Points, in no order, along strands that fork, close into loops and pass close to each other.
Points whose rows are less than 76.7 apart are linked; no others are.
Bavop:   0 -37  20   7  17   6   3  50 -40  30  17  -9   1  11  36   0 -29  -2  -2  31  -8  25  -2
kag:   1  39  17 -22  18 -13 -16   6 -24 -16 -20  -7   6 -43 -51  -3  -7   8  17  -5 -24  -1   4
Pon:   3 -20  24   7  -4   7  28  59 -34  18  15  -3   2  24  21  -6 -28  -8 -17  35   6  28  26
kugaz:  11  -7  11  46  -7  32 -22 -19  27  26 -12  20  13  17  -4  20  -4 -17  15  12   6   8 -41
migo: -10  -3 -29  -7 -13  12   8 -11  25 -32  -7  45  52  13 -10  35 -19 -25  20  18   5  13   7
tolum:  15   9   5  -6 -13  13 -19 -25  20 -38  14  46  10 -16 -25  -6  19 -11 -20  16 -20 -25  34
nik:  18   1  18 -19   1  -1 -21   3   1   7  -1   7 -25   1  28 -23 -22  -2  11 -13   1  21 -11
pepar: -18   0 -15 -10  39  20  15  16   1  13   4 -27 -37  -8   8  -7 -23   2  -8 -26  16 -31   3
bak: -17   7   9  16  32   1 -22 -23 -15  26   7 -12 -24  -7 -13 -16 -24  15   8  -8  -2  -6 -37
nef: -29  19 -17  13  -9   2 -33  -1  13   1 -19   7  13  26 -24 -13 -29  -9  19  13  22   0 -24
Fut:  28   3  21  -2 -24 -21  12   2  26 -19  -6   4  -8  11  -2 -27   3  24  36  -8  -4  38  -4
sitez: -13   8   5   9  -2  -3  -1  13  -4 -20  16 -11  11  15 -23 -18  13   6  14  19 -29   6  -2
zoru:   4 -17  22   5   1 -13  51  11 -28  10 -10  -5  22 -17 -26   7  -1  35  13  17 -17  15  11
vede:   3 -12  -3 -29  -3   6  40  -8  -4  19  24   5  -9  -3  38  24   5  12   5  15 -13 -19   8
mufu: -31  14 -33  -4  -3  14  -4  -4  30  -4  -4  16  20  30  -6  -1 -14 -20  38   8   6  -8 -20
bero:   0  26  -9  13   4   2 -30  -9  -7   2 -14 -16 -23  -1 -13   1 -28  -5 -34 -19  32   3  12
Zir:  -6 -16  10 -13  41  10 -15   8   5 -14  39   5 -12 -15  25   4  35  -9   0   6 -53  13 -12
kimut:   8  -2 -14  17   3 -20 -37 -18  30 -52  19  20 -10  -6 -10   2 -12   7 -14 -10   0   4   9
Nuriz: -20 -17  -8  -9  24  26  16  44 -26  43  18 -22 -18  18  34   2 -40  -8  -5  11  11   3   3
daka:  33  10  14   9 -22 -34 -12   1  -8 -24   4 -10  -9   6 -11  -2 -24  28 -23 -19  15   6  13
Dovem:  14  28  -3 -12  -8  15   5   2   6  -8   6 -12   5 -21  19  10  47 -23 -11   1 -21   7  31
fubi:   4  12 -14 -26   1  -7  15  -1  -1 -20  -5 -11  11 -22  -4  -1  34  -2 -12 -17  -5   4  30
kudo:  22  -3  12  54   8  31   3 -28  22  13  12  10  -2  11  -8  19   4 -15 -15   4 -14   8 -21
pugal:  -1  10  -3   7   1  -4  -2   2  17   2  12 -12   3  10 -20   4  12   1  34  13 -24  22 -28
Vik:  -1  12   4 -22  -1 -41  14  11 -34   1   7 -45 -16  -9  -6 -11  -2  36   7 -23   5 -28 -10
Zazo:  26 -18  15  11 -20 -19 -12  15  48 -26 -12   4  12   6  -9  -7  14   1  27 -21   3  42   1
ruv:   1 -27   3  21  11  14  18  -8   3   6   7   2  23  -9  14   6  42  -1  -2   3 -27 -13 -13
fose:   3  33 -14 -15  23   0  12 -34  20  -6  15  -6 -37 -23  -4  14  -5  -2  -7 -10 -22  -2  15
Muvik: -17  10 -35  10 -15  -4   1  -4  42 -34  19  41  30  42  -6  16 -24  -9  34  30   7   4  -5
kasu: -15  -2  -5  27  -7 -10  21  23   3 -19   6   1  23  36 -32 -14 -16  18   1  13 -17   1  -3
givig:  22  20  10 -20 -39   3  -5 -10   6 -28   4  27   9  -6  -8 -18   5   2 -18   9  -6 -19  36
Mezo: -28 -23 -26 -10  12  29  -9   4  -7  15  -4  -1  11   1  25  10 -28 -32 -12 -18  35  -6  16
palub:  -4  37   9 -18  -5 -30 -27 -18 -26  -5 -22  12  -1 -29 -44   8 -11  18  31  22 -14  -8   0
riz:  12  35   1 -16 -13  25 -34 -18  31   6  14  10 -29   1   6  -7  35 -29  20   7 -23  23 -14
Pud:  -8  26  -8   0 -10  -9 -44  -8  12 -26   2 -10   7   1 -54 -21  39 -10  -8   9  -8 -25  -3
Reniv:   3 -39  -4   9  23   6  40 -20  -3  15 -21  13   8 -19  15  16 -14   5  -3 -26  10 -16  -1
ser:  15 -23  -6  15  28   9  -8 -29  15   0  21   5 -18 -29  20  35  -1 -21 -40 -24  -1  -1  14
sefu: -20 -20   5 -40  11 -22 -36  16 -28   0  14  -8   9 -15  15  -9  -8   6  -7 -10   5 -15   7
vidu:  -5   4  -4 -15   7 -23  26  -9  19 -28 -30  -2   8 -24 -10  -1  38  10   6 -39   1   8   7
fav: -15 -23  12 -24  17 -21   1  13 -23  17  24 -18 -18  12  33  -5  11  17  19  -2 -12  12 -21
luri:  31 -28  23   0  -8   8  17  11 -35  53 -21   7   2 -13  39  17   7   4   4  13  12  19   3
dafur:   8  32  10 -18 -16  19  32  34  -3   2   8 -20  -2  15  15 -30   7   0   0   9 -14  11  16
guk:   9  24   0 -22   5 -13 -17 -38  20 -24  23   0 -52 -15  18  -6   1  13 -16 -24   3 -19   6
pugi:  -2   4   7  11   4  32  -6   9  -1  -4 -26  12  14  -7 -28 -19 -10  -8 -27  -6   2   3   3
nenub:  11  30   4  32 -18  37  19   2  14  10   1  -7 -12  38  -4 -17   9  -2  -9   4  -3  -8 -14
visu:  -3  38   0  -7 -12 -23  -8 -16   4 -22  -7   0 -10   8 -44  -7  -5  15  33   7  -1 -24  -6
Veke:  -2 -30   0  19  31  -5  15  -8 -18  31  -1  -4  -8 -26  -3  30 -25  12  -9 -10  15  -8  -3
rofa:  -9  19  -1 -13  -8 -50  -6   3  -8 -13   2 -26 -23  12 -21 -19 -13  31  22 -15   7 -13 -27
nimam:  -4   9   4 -15 -12  13 -55   7  14 -16  -6  16 -10   6  -8 -35   7 -27  -6  -6   9  -3  -8
vez:  18  12   6  16 -43  16   4  31  -2  20 -19 -22  20  22  -6  -1  36 -14  19  18  -5  30   0
bota:  30  13  22  -5 -26 -33   4  -9   6 -15  -5 -12 -15  -7  -7  -1   3  28   6  -1   2  24   0
lom: -13  -5   7 -18  18  -7 -24  23 -21  14  10 -36  -7 -15   3 -17  19  -4   0  -2  -8   4 -10
nuti: -18  -5  -4  37  -5 -12   6  10  -2  -8   7 -19  -1  45 -31  -9 -31  17  -6   5  12   4 -19
ruvuz:  15 -11  15  36 -14   5  -9 -13  -5  44 -14  -6  -5  14  13  11   2   2  20  14   2  26 -35
gogip:  20  24   2   8 -31 -14 -43   6 -10 -10  -1 -16  -6  -6  -1  -8 -22  -3 -28 -14  33  16  13
Tar:  19 -21  32  30  36  51  -7  28 -19  32  -1   8  -4  -7  30  12 -16 -25 -10   5 -17  12 -20
poted:   0 -21 -22  27  -8 -11   4 -20  24 -41  -5  22  40 -14 -13  18  26 -13 -18   0  -6   4  26
Bura: -17  -8   1 -18  -5   0   6  -6  -9  -8  -7  35  13   2  14  -6 -26  -8  14  14  14  -7   9
rufi:  10   3   4   5  10   1 -14  12 -16   6   1  -8 -23  -9  -8 -16 -36   3 -53 -23  18 -26  26
mopob:   1  11  19  -9  -7  30 -44  -2  15   9   3  10 -26   4  30 -25  20 -19   8   3  -8  18 -16
tobip: -12   8   1  -5  46   6  11  -1  -7  33  -8 -25 -40 -12  10  -1  -4   7   6 -24  -1 -10 -26
bori: -20  23 -25 -28 -19 -14 -29 -22   5   0  14  -8 -15   3  17  -4  36 -13  -5   1  17 -24   8
rodes:  18  -7   7  -3 -46  18   1  -6   1  31 -36   2  29  -1   0   3  39  -4  20  14  15  18  -8
faro:  -2   4 -23  36 -34   5  18  -6   0  20  -4  -7  41  20 -19  16  28  -6   6  26  -5 -18   9
zad:  -8  -7   8  17   8 -26  -8 -12  20 -26 -29  -5   1 -18 -33   7  33  10   4 -44   1  19 -17
tak:   1 -28   5 -31  15 -29 -21   9 -37 -14   5  -1  13 -37  -3   5 -17  16 -22  -4  10 -26  34
bap:  -9 -31 -15   2  12 -15  37 -13   5  -3  -5   7  24  -5  25  30   3   0  14 -20   8  12  -7
mamal:  -4  14   2  12   9  17 -40 -21   8  -8  22   2 -34  -5 -18 -26   5  -8 -43   1  -5 -38  -5
binu: -26  -1  -2 -36  24 -24 -27  18 -26 -10 -11 -21 -11 -17   4 -21 -28  -1 -16 -42  27 -23   5
Nad: -28  12 -33  -4   8   1 -16 -12   7 -28   0  20  14  -6 -25 -10  34  -7   1   9 -12 -38   2
Kivog:  -1  36 -19  -2 -12 -19  -8  -6  35  -2   0 -12 -10  22 -30   5  15   2  47  11 -14   7 -17
Ketab:   3  -8  11 -32 -35 -20  -9 -10 -14 -12  -3  28   7  -3   3 -24  -6  10   6  19   6 -10  14
Pala:  -6  47 -12  -1  -4   9 -40 -10  22 -30   6   6 -19  -7 -27 -27  11 -23 -23  -6   6 -19  13
gupi:  11  26  -8 -22 -12 -11 -45 -20  19 -10  34  -4 -48   3  20  -3  20 -16 -20  -2   8  -9   3
lefi: -31  10 -17   0 -21 -13 -16  -4 -22  18 -25 -12   0  16 -11 -13 -26  14  20   3  43   1 -19
mif:  22 -19  22  11  -6  28  20  -1  -8  37 -34  12  12 -10  15  15  17   2  25   6   1  14 -22
vubod:  17  -7  13  38  11  16  -3 -13   7  16  11  -1  -5 -11  -4  15  36   0 -19  13 -35   1  -5
talom:   0  -2   9  13  34  45  -3  15  -3  10  -6  14   6 -10  -3  -4 -26 -27 -13 -12 -17  12  -6
gutob: -32  12 -47 -17  -2 -17 -24 -33   2 -16  12  17   0  -7  -6  12  38  -8   8  25   4 -33  -5
zigal:   3 -21 -13  22 -12   8   9 -24  18 -22 -15  42  57  -8 -18  30   5 -24  -4   1  11   7   0
ruviv:   0 -30   4   3 -10 -10  51 -16  -2   9 -14  13  52  -7  -4  17   7  19  19  11  -2  12  -3
Nub:  32 -14  15  -4 -12  -1  14  34 -29  44 -17 -24 -19  12  38  -6   7   9  -7   2  27  27  19
nogu: -36 -26 -29 -33   7  -1   3   2  -8   5 -15  20  32  -3  18   7 -30 -18  -5   1  34  -7  15
Zim: -12 -13 -15  -1 -17  -1  32   2  -3   1 -12   5  51   5 -21  16  25   8  24  42 -11  -4  -5
lav:   7  -1  19 -24   5 -28  16  20 -33  18  -1 -32 -18 -16  -6 -10 -32  30   0  -4  11 -33  14
nifuz:   5  -1  18 -18  -9 -21  10  14 -37  15  15 -14 -14   2  20 -15 -46  25  -9  18   9 -13  12
noto:   3 -15  11 -13   4 -16 -12  -8 -27   0 -19  11  13 -28 -16 -15 -36  16 -37  -4  17 -29  23
sineb:   2  17  20  21  -4  35   2  11  17   6 -33  -7  -5  10 -24 -28  19 -12  -2 -19  -8   1  -6
lef: -10  -8   8  -4   7 -22  -4   4  10  -8   8  -3 -21   7  37 -13 -10  17  12 -18   3  14 -20
Riv: -29 -13 -12   7  15  15   6  33 -13  26   0 -11   3  22  24  -2 -29 -26 -17 -13  32   2  -2
Fafe:   0 -26 -21   8   9  -8  17 -31  24 -11   6  31  27   8  30  47  -1 -11  28  -3   1  10 -16
mesu:  13 -21  16  36  -9  -3  -3   3  37 -20 -34  -3   7   8 -14   2  18  -1   4 -29   5  36 -10
vonu:   6  -1   2   9  -5   6  54  -4  -3  20  20  -4  -4  29  23  12 -16  20  -4  15 -11 -15  -1
Mutuf: -24 -16  -4  14  -7 -20   4  19  -6   4 -25 -17  16  17 -33  -4 -27  12  -2 -17  32  13 -22
tov:  25  41 -11 -30 -21  17  -4   1  25  -6  15   4 -22  -1  18  15  41 -31   9   6 -25  21  12
Bapu:  12 -12  16  27  17   1  45   5 -33   8 -12 -16  18 -14 -37   7  -5  20 -26   3 -10  -6  14
biza:  -1  27 -18  12 -39  20   9  11  -8  20   3 -14  30  33  -6  18  28 -13  14  44 -10  11  14
vafol: -29  10 -15 -18  34  -2  15  14  -6 -10  -6 -11 -11  -4  -3 -23 -42   3  -9 -37  18 -14  -1
nupe:  -1 -15  18 -19 -10 -16  35  31 -29   0  22   4   2  26  16   0 -58   7  -7  30  11   4  19
sot:  29  11  18 -13 -19  15  24  19  -5  21  -8 -25 -29  -6  37 -12  20  -8  -6  -4   7  22  18
gafo:   7 -29  -4 -24  22  -4  14   4  -2   7  32  -6 -20 -15  30  11   3  16 -12  -1 -18 -23  24
zusut:  13 -17   4   5  29  24  19 -11  -1   6  24  -5 -24 -16  19  28   7   2 -34 -14 -22 -18  32
Fena:  -6 -11 -23   0  17  -4  23 -33  17 -33  -4  52  11   0  20  37  -5   2  30  15 -15  -5 -23
Gonab: -16 -32   8  -2  42  19  -3   0  -1  -8  10  27  19 -19  13   6  31  -7   4   6 -42  -2 -19
Vovi:  17   0  -2  23 -29  22  50   4   6  21  -4 -16  -1  40  12  -1   3   7   1  10  16 -11   4
butum:  -1 -12 -15  16  22 -16 -12 -18  25 -31  29   1 -11 -11  10  13  20  -2 -22 -20  -7   6   0

A tip is a point with one link. Name the tips that can be reached along the links from each point below, in the order of the rows.
ruv: Zir, dafur, Veke, Bapu, Fena
gafo: kimut, Tar
Dovem: bak, fose, mamal
Pon: kag, tolum, poted

A fork is a point with three links, a tip a point with one. Leave the first point through the second and follow the links. Name the first fork or tip that comes.
Riv, Nuriz: visu
rofa, Vik: tolum
fubi, vidu: sefu
Zir, Gonab: mif
daka, bota: mopob
Mutuf, lefi: poted
fose, guk: Pala
kimut, butum: Tar
